Each row is a point on a landscape with many valleys, with its height.
From any point a ball rolls to the lowest of the 2 points nearest to it. It stops when none of these is lower. Distance is the straight distance between rows; heights are no part of it.
Z_61: [150 149 161 107  82 148 143 153 106 120  77 145  55 203 112 178 142 135
 124 134 118 124 135 130 152 124 170  74  84 123  98 161 120 167 151 100
 135 144 154  83 123  15 124 163 138 120 144 123 112 101 164 149 154 156
 163 125 122 162 119 176  75 143 133  74 156 161 149 138 138 162  95  92]  height 546
Z_887: [137 164 153 128 116 153 163 161 125 177  72 130 135 182 139 186 111 117
 130 137 138 135 138 157 160 126 127 127  81 108 159 104  61 178 110  90
 153 114 143 130 167 169 166 135 155  82 119 145 113 189 142 139  80  65
 188 167 136  63 120 100 128  78 143 155 133 127 162 112 104 152 148 133]  height 821
Z_265: [126 117 176  96 145 116 152 155 120 121 136 125 117 120 132 135 121 105
 117 159 103 147 150 138 130 127 130 149 129 118 139 117 113 152 112 142
  94 101 150 149 115 137 111 106 154 132 123  86 142 151  98 113 116 116
 133 161 126 126 115 113 157 107 130 148 147 128 121 112 130 131 143 162]  height 315
Z_106: [105  87 152  84 137 148 138 137 146  27 130 145 143  71 120 105 168  77
 151 116  90 132 120 140 171 122 117 178 129  76 167 130 159  87 186 108
 108 151 114 185 130 146 172  95 100 110 182  92 129 144 102 109 138 122
 109 144  89  97  78 118 169  80 148 183 177 124 114 126 105 158 156 141]  height 512
Z_310: [189 102  92 133 167 153 139  66 124 138 159 146 158  94 135 107 116 142
 151  79 149 122 123 128 134 111  79  89 102 106 166 172 154  52 157 110
 105 140  96 150 212 195 186 119 121 145 139 145 140 177 164 112  61  98
 132  84 141  39 111 123 178 128 192 105  95 132 132 187  90 146 205 102]  height 595
Z_409: [124 138  94 160 163 165  69  86 122  75 184 128 170 130  93 121 118 110
 117  63 123  96  98 137 134  96 130 132 171 124 102  79 202  93 142 136
 121 118  76 145 123 157  66 146 152  94 187 221 113  72 149 189 119 182
 150 125 107 153 160 188 137 114  68 133 101 167  90 140 111 143  70 123]  height 549
Z_215: [131 110 111 111 137 131 125 120 110 123 126 140 139 111 113 109 153  94
 166 109  80 114 133 164 126 131 101 158 147 105 137 133 125 106 148 121
 113 161  58 176 155 152 145 123  99 145 129 144 151 122 128 135 110 147
 105 110 128 115  84 173 170  99 159 128 156 140 115 154 115 140 125 132]  height 736
Z_595: [136 133 182  94 166 136 147 162 131 141 134 118 140 194 130 164 102 128
 119 139 122 165 121 164 145 112 122 135  95 105 174 103 110 154 105  93
 157  76 105 126 150 181 158 115 164  92 129 166 108 206 115 126  64 119
 183 173 134  94 158 109 130  94 141 143 116 109 114 132  78 131 130 150]  height 870
Z_692: [122 161 148 123  92 120 140 128 151 182 109 135  94 143 125 120 142 180
 104 163 137 142 108  88 121 147 168 106 136 162  89 157  92 166 105 136
 109 127 187  90  89  60  86 121 137 138 105  75 118 107 112  98 210 158
 120 128 147 177 150  93  93 197  91 107 109 124 142 122 166 125 117  92]  height 331
Z_487: [116 138 110 129 120 110 104  94 102 189 125 125 129 129 131 109 115 144
 151 118 138 107 132 141  96 137 120 115 146 143 107 116 106 117 106 152
 138 148  94 142 138 133 115 152 111 163 105 143 109 102 140 152 162 144
 104 111 156 157 150 143 114 165 105 105 105 118 140 124 157 107 109 116]  height 305
Z_862: [107 143 134 119 122 105  96 109 104 157 139 132 111 139 105 103 120 133
 142 126 124 118 130 156 111 120 128 133 150 129 100 113 131 131 121 165
 127 126 106 147 113 123  99 143 118 153 128 155 118  88 133 166 159 165
 115 114 131 167 142 151 129 149  86 124 112 133 121 126 158 112  92 114]  height 376
Z_858: [194 133  89 167  98 159 160 117 140 190  62 137 142 120 153 180 136 143
 110 117 184  99 163 113 126 116 110  84 102 142 126 107  71 125  97 117
 148 148 139  84 171 138 137 149 176 122  59 123 141 150 167  78  97  43
 135  95 160  76  91 134 127 122 137 121 176 119 140 131 123 150 163  91]  height 716
Z_45: [104  98 156 112 201  99 128 104 135  74 189 136 147  66 166  77 121 124
 137 152 152 151  65 128 111 123 122 154 139 114 178 173 134  95 127 123
 120  86 125 110  95 196 172 116  94 132 157  81 124 170  92 140 154 103
 116 132  83 107 158  96 166 133 127 162 102  95  67 132  95  80 180 176]  height 441
Z_557: [127 111 103 164 164 106  93  75 116 146 210  97 167  99 168  79 103 151
 166 144 157 127 114 142  73 172  83 125 124 115 181 168 111  84 118 142
 137 139 121 145 143 191 174  90  82 152 130 106 118 164 119 127 123  96
  95  81 111 109 166  97 119 130 154 110  79  89  99 142  93  75 159 166]  height 324
Z_954: [115 151 174 122 127 151 154 181 131 150  94 125 133 204 118 195  94 119
 136 154 129 146 123 174 177 112 132 155  77 112 170 111  86 170 129  85
 167  96 118 120 164 162 177 117 147  60 145 170 102 175 119 138  62  77
 210 166 133  61 139 107 134  78 135 182 121 130 148 119  92 136 131 140]  height 844
Z_891: [116 142 176 109 111 116 119 145 139 128 138 136  82 148  91 107 132 174
 113 150 116 142 136 135 136 122 161 127 140 129  77 127 149 165 132 164
 117  97 171 114  85  59  87 128 126 140 135 116 133  92 108 131 157 165
 128 117 117 179 126 120 118 167  85 122 121 151 135 117 174 125 103 123]  height 434
Z_773: [144 148 161 103 131 150 154 146 102 160  76 144 116 161 117 152 135 126
 131 116 110 115 128 170 146 104 135  98 113 120 115  95 108 154 113 131
 109 113 119 116 132 115 118 149 150 145 108 167 118 138 149 140 110 136
 132 135 139 141 105 158 119 126 133 107 146 149 141 131 133 147 121 129]  height 778
Z_4: [119  85  88 150  65 124 178 126 141  69  94 142 133  80 134 124 153  80
 175 145 105 126 146 126 144 143 130 170 153 124 151 143 105  89 157 129
 102 151 101 165 172 121 137 105 108 148 119  65 149 126 102  96 157 103
 103 114 149  94  83 134 163 108 170 122 204 137 163 140 141 146 153 108]  height 592
Z_393: [123 143 120 129 111 122 115 100 115 209 110 126 130 129 138 117 124 166
 129 133 149 118 126 114  92 146 134  96 126 158  96 133  90 137  89 146
 137 147 131 117 122 102 115 143 130 167  90 119  96 109 135 122 187 140
 106 110 161 171 155 115  81 188  99  96 106 103 139 112 154 113 112  94]  height 233
Z_572: [112 112 138 120 168 172 111 185 161  65 190 113 164 114  74 133 152 107
  91 102  95 128 158 123 122 128 110 183 145 129 143 123 211 139 196 146
 149 114 127 169  98 141 145 125 125 106 200 213 123 136 102 105  63 166
 121 134  95 163  84 169 129  70 156 163 138 154  93  89 113 138  92 162]  height 215
Z_928: [174 150 118 155 100 163 163 121 145 198  46 163 142 153 163 183 145 151
 101 123 170  97 132 121 131 124 143  56 105 132 122 107  53 164  80 123
 145 141 148  73 146 119 124 166 170 119  70 129 118 151 167  92 135  64
 133 114 144  96  98 135 101 133 118 114 170 130 143 125 130 164 148  91]  height 738
Z_897: [132 125 104 150 183 159  70 100 133  87 224  98 180 120 103 122  95  96
 105  73 118  94 105 142 108 114 116 141 169 117 129  94 188  88 134 132
 143  91  92 146 131 202  69 107 121  78 167 217 122 108 147 185 122 160
 154 139 103 135 161 187 135  82  91 138  99 162  73 145  89 115  63 141]  height 440
Z_873: [145 162 171 122  64 153 166 150 118 123  63 161  86 194 125 184 160 148
 121 142 125 119 119 128 147 129 168  58  95 126 122 134  81 186 143 109
 125 130 177  81 117  29 116 158 151 110 119 119 100 124 154 126 160 125
 155 148 119 138 115 157  72 129 127  99 174 155 160 133 137 166 104  83]  height 503
Z_808: [122 152  99 144 123 154  73  90 114  75 132 142 135 154  95 121 142  99
 144  77 124 116 107 141 146  90 138 133 153 119  93 105 214 101 153 127
 136 141  65 137 119 117  90 170 136 124 193 204 115  48 149 189 117 201
 145 115 115 153 146 191 145 134  76 123 121 166 113 136 137 161  87 105]  height 624
Z_586: [150 111 110 124 133 132 148 110 105 161 105 138 133 102 132 130 139 112
 157 122 107 109 154 156 115 132 104 132 137 122 143 135 101 111 126 125
 109 151  80 155 168 151 144 132 128 161 106 122 145 141 133 120 108 120
 115 104 150 106  95 159 158 120 161 106 159 131 137 147 124 134 142 124]  height 707
Z_849: [118 120 180 115 121 146 123 167 157  80 142 140  95 160  73 125 147 186
 112 132 106 142 150 136 148 119 152 128 123 123  80 113 197 178 157 169
 127  85 181 114  66  32  98 141 139 119 157 142 128  97 110 114  95 155
 138 121 112 179 108 130 101 151 105 125 154 162 150 110 158 144  92 138]  height 375
Z_150: [124 104 184  88 161 111 151 146 133  79 133 118 114 102 150 134 121  89
 123 154 120 155 131 127 141 123 131 165 114 101 159 139 132 129 136 118
 108  98 165 137 121 150 145 100 154 110 142  60 139 166  82 116 114 104
 150 177 111 112 125  91 166 109 128 174 151 123 118 102 132 135 156 173]  height 366
Z_656: [130 148 130  97  76 132  88 116 113 109 111 125  52 197 102 147 112 123
 131 135 140 137 166 125 130 131 171 121 105 126  75 165 184 137 163 108
 159 152 106 125 115  42 109 170 129 122 185 120 134  61 159 183 151 198
 172 104 114 172 154 178 110 151  96  91 116 147 147 126 150 151  81  81]  height 637
Z_495: [111 120  83 152 105  70 150 150 141 112 113 127 114  87 155 102 137 127
 140 169 131 134 141  88 137 142 140 167 190 164 125 120  95 130 130 147
  87 139 137 125 108 122  99 119  85 132 114  71 183 117  92 127 171 146
 112 133 120 160 129 114 153 182 146 149 131 115 148 136 165  88 121 164]  height 539
Z_755: [128  82 183  87 160 124 126 162 136  38 131 117 105  82 141 139 129 101
 102 146 110 150 137 116 155 117 132 181 113 102 155 125 174 130 165 123
 119 100 173 124 109 134 152 112 130  83 157  75 154 172  79 118 116 111
 156 182  98 119 124 100 162 118 136 213 154 127 119  88 141 136 130 194]  height 412
Z_663: [136 148 174 113 138 150 108 145 115 134 127 137 115 192  81 128 121 156
 114 108 108 143 150 164 148 108 145 113 111 108  88 103 185 145 121 138
 133  84 143 109  92  96 109 139 160 123 142 191 106 110 127 159 115 178
 145 106 111 187 134 154  83 149  85 120 117 159 115 120 157 146  82 118]  height 304
Z_229: [109 102 142 107 160 170 109 179 161  29 186 126 156  91  89 136 175  96
 104 111  84 126 141 115 149 123 110 190 133 114 153 127 197 121 204 124
 145 133 119 185 105 129 162 112 106 107 209 174 130 141 102  92  89 161
 109 144  80 141  74 148 153  68 167 181 152 142  88  90  98 154 122 165]  height 348
Z_338: [119 158 181 129  75 127 174 165 136 147  87 136 126 164 136 172 138 102
 108 155 125 135 140 121 154 153 153 125 107 124 147  95  70 195 111 132
 112 104 193 119 122 116 113 108 163  94 100 101 106 152 114 118 120  58
 152 183 145 102  95  94 114  89 123 166 154 136 162  92 155 165 140 131]  height 783
Z_185: [119 129 157 125  61 128 176 143 151 101  74 147  80 152 121 145 154 131
 116 157 144 105 127 108 133 132 180  94 137 154 124 139 109 166 143 148
  81 130 188  95 116  40  88 126 135 136 109  76 132 110 126 104 168 129
 124 159 162 141 116 136 124 148 119 104 178 139 174 139 174 150 119  99]  height 413
Z_152: [134 162  99 118 102 138  93  98  97 113 113 141  61 187 136 142 104 100
 137 115 142 128 138 114 129 112 172 104 104 134  80 156 185 104 123  95
 163 162  63 129 141  83 105 189 144 134 181 135 112  61 181 183 158 195
 155 122 118 155 177 177 119 155 100  83 100 156 171 138 135 149 115  66]  height 699
Z_15: [174 109  82 145 129 133 140  97 109 194 112 130 142  93 144 147 126 143
 139 120 144 103 160 132 107 133 100 104 124 149 140 131  96  97 113 126
 123 149  92 134 178 149 145 136 142 162  86 123 146 146 156  97  96  95
 113  85 163 107 106 145 142 145 156  99 138 117 137 135 128 121 155 118]  height 682
Z_64: [145 109  70 169 120 123 109 121 120 188 143  97 167  81 149 130 126 166
 141 143 162 124 150  89  80 175  90 107 141 178 126 115  73 110  78 142
 139 154 141 123 139 119 137 110 138 165  65 104 139 130 147  77 131  92
  81  83 165 154 140  84  84 161 136 106 111  73 133 105 136  87 143 123]  height 724
Z_861: [134 112 116 124 177 118  88 100 114 141 191 118 139 127 125 103 116  99
 142 102 107 108 115 167  95 134  84 143 137 102 149 142 140  94 122 131
 130 124  75 165 143 201 136 106  93 121 130 153 136 140 132 165 111 140
 119 125 121 129 135 166 159 103 133 132  98 137  87 158 104 113 112 152]  height 139
Z_635: [106  91 160  87 145 174 121 168 152  18 155 125 137  84 106 143 167  86
 122 122  81 128 139 143 176 116 106 188 113 106 162 115 189 119 202 114
 133 134 128 187 120 120 172  98 118 111 196 142 120 136 101  92 106 132
 124 154  97 113  92 126 153  68 166 193 168 123 117  97  97 158 135 148]  height 438
Z_422: [191 116  51 152 101 136 134 127 144 168  85 137 130  81 155 176 128 161
 111 108 192 103 142  95 125 113 110  68 115 182 107 112  90  79 116 124
 159 169 105  66 179 107 147 167 154 150  60 144 126 108 201  55  97  81
 115  53 193 120 120 134 109 164 124  93 135 105 134 146 137 111 152  82]  height 752
Z_377: [131 167 168 135  90 150 170 159 127 184  66 144 142 175 141 189 131 115
 114 140 137 128 145 145 152 147 142 112  99 116 152  92  48 199  99 110
 137 116 166 120 138 142 137 134 154  88 100 135  99 173 141 126 107  59
 167 165 137  83 101 103 102  80 122 154 151 132 160 101 129 164 137 119]  height 801
Z_921: [118 121 201  94 136 135 152 188 136  88 133 125 112 141 111 152 122 135
  95 156  98 153 152 132 151 120 142 149 117 127 126  81 149 177 131 159
 107  89 173 133  97  98 103 118 162 105 132 129 136 143  93 102  89 113
 142 170 121 137 103 104 128 100 125 172 147 138 144 104 138 138 119 170]  height 235
Z_374: [104 126  84 121  70 110 127 106 112 131  77 151  98 139 128 115 131 118
 170 115 142 126 118 113  96 130 162 125 144 142 112 140 133  99 175 126
 154 216  73 144 159  95 132 188  78 152 135 135 116  69 174 167 146 179
 120 115 143 140 131 169 120 154  95  70 131 128 165 129 159 116  98  77]  height 642
Z_294: [152 117 133 114 206 140 105 116 122 135 179 114 140 149 124 120 117  95
 125  89 105 118 107 170 117 113  84 131 123  94 141 129 155 101 112 111
 128  91  82 146 153 207 136 109 111 113 133 173 125 160 154 160  75 142
 139 148 143 123 139 155 157 101 156 109  96 150 105 165  91 124 128 139]  height 285
Z_392: [141 106  80 158 137 112 124 105 112 181 157 111 157  84 150 126 121 148
 154 145 143 121 159 117  84 166  94 125 139 159 149 139  80 100  95 138
 122 150 116 153 153 148 147 110 126 165  91  94 140 144 133 101 118  98
  89  87 145 134 131 109 119 154 140 108 115  91 127 122 127  88 149 139]  height 708
Z_85: [ 87 140  80 180 168  75  83  99 115 129 209  75 174  95 181  55  87 144
 157 152 129 125 103 112  89 162 100 139 133 127 161 156 115 104 109 129
 148 141 158 132 105 178 163  81  81 147 127 102 127 144 106 140 165 105
  83  98  94 113 182  66 102 110 160 122  72  87 108 126  94  67 168 184]  height 239
Z_48: [102 144 136 129 122  81 114 145 142 136 140 124  90 100 120  92 119 167
 105 157 122 140 131 116 143 119 148 150 170 153  84 119 133 159 122 170
 108 111 168 118  82 103  76 120  94 135 126 108 166  92  98 138 176 155
 118 125 111 170 145 100 145 172 103 153  97 128 133 120 170  92 108 148]  height 480
Z_47: [111 119 146 132 158 176 118 179 150  87 152 116 167 135  73 133 146 130
  96  94 105 130 163 145 132 118 110 161 138 131 119 102 227 149 182 157
 140 107 141 147  92 121 132 140 140 110 194 232 110 112 109 122  51 174
 129 122 111 175  93 177 105  97 139 148 138 162 113  93 133 136  74 157]  height 40
Z_561: [136 132 151 141 105 123 175 132 142 166 100 119 138 141 159 155 126  89
 109 161 153 143 147 102 134 161 138 140 100 118 156 133  74 167  85 116
 115 112 188 117 130 142 116  90 180 104  89  48 124 166 101 107 123  47
 137 176 144 101 105  73 133 115 126 150 153 119 134  91 149 156 168 139]  height 767
Z_76: [ 74 175  82 159 116  40  91 120 110 157 131  91 129  79 150  73  88 173
 101 130 114 133 119  97 147 142 130 143 179 160  86 105 141 157 106 136
 126 123 195 106  57 121  96 112  89 136 113 127 165  94  99 163 215 150
 107 136  94 133 194  56 109 149 135 161  67  91 134 116 136  81 114 155]  height 389
Z_272: [145 109 131 102 193 171 122  99 137  98 141 143 148 109 123 106 142  95
 149  74 109 129 103 167 146 112  77 135 117  69 175 155 158  94 159  81
 116 139  64 169 170 199 187 116 101 122 145 154 133 172 141 136  76 145
 141 132 118  79 108 142 175  93 184 130 121 129 113 184  74 155 157 117]  height 487
Z_600: [127 157 146 114 112 130  83 105 100 149 130 132  93 176 101 125 111 148
 127 121 126 133 139 153 129 115 151 113 119 116  83 126 164 129 114 137
 143 108 113 124 105  94 100 149 147 140 140 155 102  90 132 173 171 184
 146 107 121 175 172 152  99 171  71 115 100 144 126 127 157 138  82  93]  height 394
Z_526: [ 84 129  88 125  72  74 134 127 136 122 113 136 107 130 118  89 148 128
 169 129 137 136 118  93  98 137 156 149 178 156 109 123 106 109 170 165
 134 188 103 154 130  98 109 164  82 149 136 112 131  74 138 160 162 171
 110 125 139 155 124 132 135 159  95  93 127 117 160 130 160 103 102  99]  height 596
Z_549: [142 131 124 161 100 137 170 124 149 181 101 123 149 128 161 153 132 113
 105 173 168 130 144  88 121 165 139 128 116 148 142 129  73 154  62 125
 106 122 170 109 121 130  97  96 183 128  67  53 142 146 108  78 147  64
 113 152 153 114 104  79 127 141 117 142 155 106 134 101 145 137 165 126]  height 756
Z_296: [124 125 168 116 158 162 120 168 133 113 143 122 140 164  75 122 125 141
  98 107 107 139 157 162 135 109 122 140 130 117 111  90 205 150 145 154
 130  89 147 128  90 120 121 135 152 115 156 218 110 118 120 144  71 172
 137 118 111 180 112 163  98 115 104 140 129 152 108 109 143 135  75 146]  height 197
Z_568: [100 140  84 155 125  53 123 138 126 137 132 111 118  83 156  82 120 149
 122 154 117 140 132  93 146 137 128 163 185 165 107 114 106 142 120 148
 114 133 161 121  86 131  94 113  78 130 112 101 180 104  94 154 188 146
 105 126  99 159 153  94 137 172 142 156  90 104 133 124 154  74 120 169]  height 513
Z_719: [120 138 113 122 112 140  91 109 113 100 101 140 124 153  93 111 152  96
 159  93 109 111 112 159 142 103 135 134 141 115  97 117 179 111 163 129
 139 159  71 137 132 108 109 165 104 149 165 194 125  52 154 183 120 190
 126 119 131 147 116 191 150 131 107 115 139 162 125 138 147 150  95 109]  height 672
Z_681: [165 154 130 131 125 157 163 125 120 197  59 161 123 160 146 163 136 150
 118 110 141  97 118 137 138 105 148  61 105 132 111 113  76 152  86 126
 134 129 122  90 147 114 122 166 161 143  89 145 112 145 162 117 133 102
 128 124 144 125 110 144 107 146 128  90 146 145 147 131 134 154 145 108]  height 755
Z_51: [121  97 182  92 190 104 142 121 133  73 151 126 131  81 162 110 118 108
 125 153 146 165  95 126 126 112 126 153 127 100 172 167 132 109 125 113
 116  83 149 114 106 180 162 116 133 125 150  60 131 178  79 129 137 105
 142 168  97 105 150  81 170 135 117 171 129 103  86 109 116 107 175 176]  height 411
Z_235: [183 108  84 146 163 133 120  88 112 180 157 129 141 124 131 120 115 137
 137  78 125  93 132 131 122 103  83  92 112 137 129 144 128  70 119 127
 121 131  95 138 208 183 152 125 142 145 124 154 133 154 179 119  66  98
 114  96 165  77 111 143 167 116 181  82  88 151 152 168 103 135 199 111]  height 641
Z_529: [125 147 163 137  48 148 185 138 135 113  54 156  92 166 126 171 162 122
 122 140 143 106 123 125 131 131 162  79 118 140 131 125  81 179 137 140
 105 131 188  92 126  56 110 142 153 127  92 106 105 120 144 109 159  92
 136 163 148 117 101 145  97 113 126 107 200 140 170 126 151 166 117  84]  height 458
Z_277: [123 129 211  89 161 103 140 154 138 120 162 114 142 175 133 147 108 138
 121 158 136 194 112 142 126 125 131 149 105  98 173 130  97 151 101 104
 174  56 135 118 134 173 162 102 179 104 133 126  94 207  77 111  88 105
 179 179 127  95 170  76 125 104 126 158 116  95  81 112  82 128 137 155]  height 886
Z_245: [164 100 112 115 165 166 141  80 123 123 122 147 150  89 130 109 129 120
 159  83 124 129 123 156 136 119  81 121 111  79 173 164 145  79 159  91
 111 150  75 170 195 196 188 129 110 138 130 132 142 177 140 126  84 119
 134  96 125  56  99 136 176 108 186 123 130 126 128 176  90 151 176 112]  height 544
Z_553: [127 121  98 145 169 128  65  86 117 116 212 106 152 126 114 104 112  93
 136  83 111  95 101 153  99 127  96 154 149 105 140 117 157  87 130 137
 141 126  72 166 142 203 100 108 100  95 144 183 134 118 140 180 133 150
 130 132 110 129 147 182 151  88 103 144  92 146  83 161  93 110  83 151]  height 297
Z_562: [115 142 104 145 105 126 130 123 147 202 104 118 139 116 146 120 141 174
 117 151 160 137 110  72  92 162 135 102 134 184  92 143  74 147  80 138
 126 157 175  88  97  80 108 129 138 157  74  89 111 105 131  81 198 134
  95 117 170 174 156  77  66 196 104  97 112  89 140 113 153 112 126  82]  height 287
Z_827: [ 65 172  79 169 143  39  85 120 104 149 169  70 156  85 153  67  66 157
 102 137 108 120 111 100 131 140 122 139 160 156 101 108 151 146 102 129
 128 121 184 117  57 141 111  93  91 136 115 130 158 113  98 160 206 139
  96 142  96 113 202  60 104  98 147 165  55 103 119 118 108  75 129 172]  height 349
Z_609: [137 155 100 138 124 138  97  91  95 140 112 150  78 172 131 128 117  96
 143  85 137 110 106 126 127  91 161  88 110 128  82 151 161  86 103 118
 164 149  68 117 163 100 122 189 160 152 157 145  80  63 184 168 147 165
 123 120 137 135 165 168 108 151 104  68  90 169 181 141 140 150 147  63]  height 742
Z_647: [206 114  53 170  84 145 139 122 139 172  90 126 140  87 148 187 129 155
 109 124 203 115 166 106 130 115 103  83 103 164 130 111  81  88 112 115
 147 152 121  77 174 121 143 137 182 130  44 123 153 131 185  50  85  54
 125  59 176  94 107 126 123 137 128 128 159 106 120 143 121 123 152  82]  height 737
Z_702: [164 118  79 148 101 138 156 122 143 182  65 149 121 108 159 165 137 156
 117 125 184 102 132 103 104 124 135  71 118 169 112 133  89 112 115 128
 155 179 109  72 162  89 140 177 138 153  61 124 111 112 178  79 131 107
 116  81 184 137 123 149  93 176 112  73 147 110 142 135 149 126 131  75]  height 768
Z_554: [123 110 112 132 172 104 101  88 118 135 204 127 146 107 141  86 124 114
 162 117 128 124 106 152  84 152  90 144 131 100 172 168 119  82 130 139
 126 139  85 170 142 202 163 103  86 128 133 116 130 155 118 147 121 121
 107 101 105 112 141 144 147 113 137 126  93 112  83 160  95  98 133 158]  height 273
Z_675: [138 137 155  96  82 143 115 144 110 101  99 131  60 198  90 157 141 134
 135 132 120 130 151 138 151 126 161 101  95 121  81 162 167 155 171 111
 143 139 141 102 112  16 122 160 125 128 171 126 123  71 158 167 132 177
 162 112 124 170 127 180  94 147 120  80 145 163 147 131 149 160  87  97]  height 587
Z_345: [113 150 168 116 157 106 133 149 115 169 169 104 147 129 138 130  80 156
  82 194 112 166 109 104 102 130 133 126 112 141 106 152 110 166  49 114
 114  67 184 102  92 161 103  79 135 137 114  93 135 174  68 105 154  98
 126 170 123 111 163  63 118 129 132 136  90  96  68 115  97  95 149 172]  height 906
Z_535: [ 70 159  70 180 163  43  83 111 107 128 193  65 168  91 179  56  72 142
 129 149 112 121 105  99 112 149 116 145 141 138 134 131 137 128 112 115
 148 135 174 123  77 161 142  82  82 135 117 112 146 129 102 157 192 126
  89 127  88 106 198  62 106  94 160 147  64  98 109 121  89  73 152 189]  height 300
Z_611: [152 111  89 173 110 147 141 118 143 191 120 112 163  98 151 156 136 155
 111 168 183 132 146  94  98 168 112 107 120 174 136 123  67 131  61 137
 119 144 145 107 133 114 120 103 182 145  49  77 146 139 137  52 132  74
  92 103 167 132 124  81  99 155 121 124 138  80 125 107 130 105 155 106]  height 739
Z_29: [142 116 137 104 195 169 111 135 136  93 151 122 147 125 112 125 143  76
 132  79  88 125 114 168 149 112  79 155 125  89 162 135 170 103 155  77
 125 128  72 165 150 188 166 112 105 116 154 185 133 152 148 140  69 167
 138 143 118 116 111 159 169  81 172 138 126 146 101 161  80 155 125 132]  height 410
Z_213: [ 94 116  70 150  81  66 159 153 152 110 106 130 116 103 141 100 151 129
 157 148 135 138 123  70 122 146 149 156 195 171 116 122  84 111 152 157
 109 167 125 130 124 108 101 144  73 145 118  85 163 101 121 138 165 154
 108 133 145 157 122 113 143 177 129 108 133 117 164 137 168  94 117 136]  height 562
Z_748: [116  85 120 118 100 134 163 122 134  52 102 146 135  72 132 108 160  70
 174 129  91 132 136 138 162 133 123 175 133  90 158 138 131  85 169 116
  94 151 113 179 151 141 155  96 108 125 147  62 140 135  92 110 152 102
 111 129 122  93  83 118 166  96 165 157 197 132 148 133 126 155 159 123]  height 559
Z_802: [111 128  92 130  81 139 109 105 108  98  67 148 110 147 113 107 142  97
 169  92 112 116  95 136 132 100 155 127 132 129  96 141 167  92 172 111
 152 208  49 130 169 103 121 186  77 157 163 173 122  41 174 182 132 179
 116 117 136 122 113 189 150 137 117  80 135 153 152 147 144 136 114  84]  height 690
Z_882: [117 133 140 128  82 108 160 143 160 127  94 137  79 129 127 118 146 153
 110 166 153 122 124  92 129 142 177 114 156 165 108 145 103 160 132 144
  87 130 180  94 104  58  79 122 113 136 113  71 144 104 117 104 185 155
 119 143 154 168 137 116 131 190 108 112 136 127 168 136 187 122 120 113]  height 371
Z_556: [115 117 193 122 123 160 143 183 161  71 130 141 108 154  86 145 141 190
  93 141 101 149 144 122 161 123 156 131 110 131 103  80 195 193 142 172
 119  81 191 117  71  45  91 143 151  97 141 145 126 121  92  94  74 124
 141 152 113 159 103 105  95 134 120 160 155 151 172 110 152 141  97 159]  height 319
Z_953: [ 95  95 130 110 175 110 135  90 144  87 202 146 160  76 143  66 141 113
 165 118 154 138  56 132 101 137 112 149 140 101 183 177 126  74 147 144
 111 129  87 149 116 210 188 118  71 129 160  94 124 167 103 132 136 106
 101 106  78  97 122 115 151 116 125 146 104  99  69 161  85  91 167 162]  height 378
Z_111: [122 136 200  92 158 105 140 163 127 137 169 111 145 158 126 140  91 150
  89 177 110 191 119 118 110 128 135 131 112 118 133 130 108 166  67 115
 138  56 162 115 109 165 119  90 158 117 119 110 120 190  75 106 122 103
 147 181 123 110 160  76 121 105 122 142 105 100  69 111  93 114 142 166]  height 898

Where does a ball stop that starts at each point below?
Z_719 -> Z_861
Z_235 -> Z_861
Z_595 -> Z_15
Z_152 -> Z_393
Z_4 -> Z_47
Z_561 -> Z_15
Z_529 -> Z_393
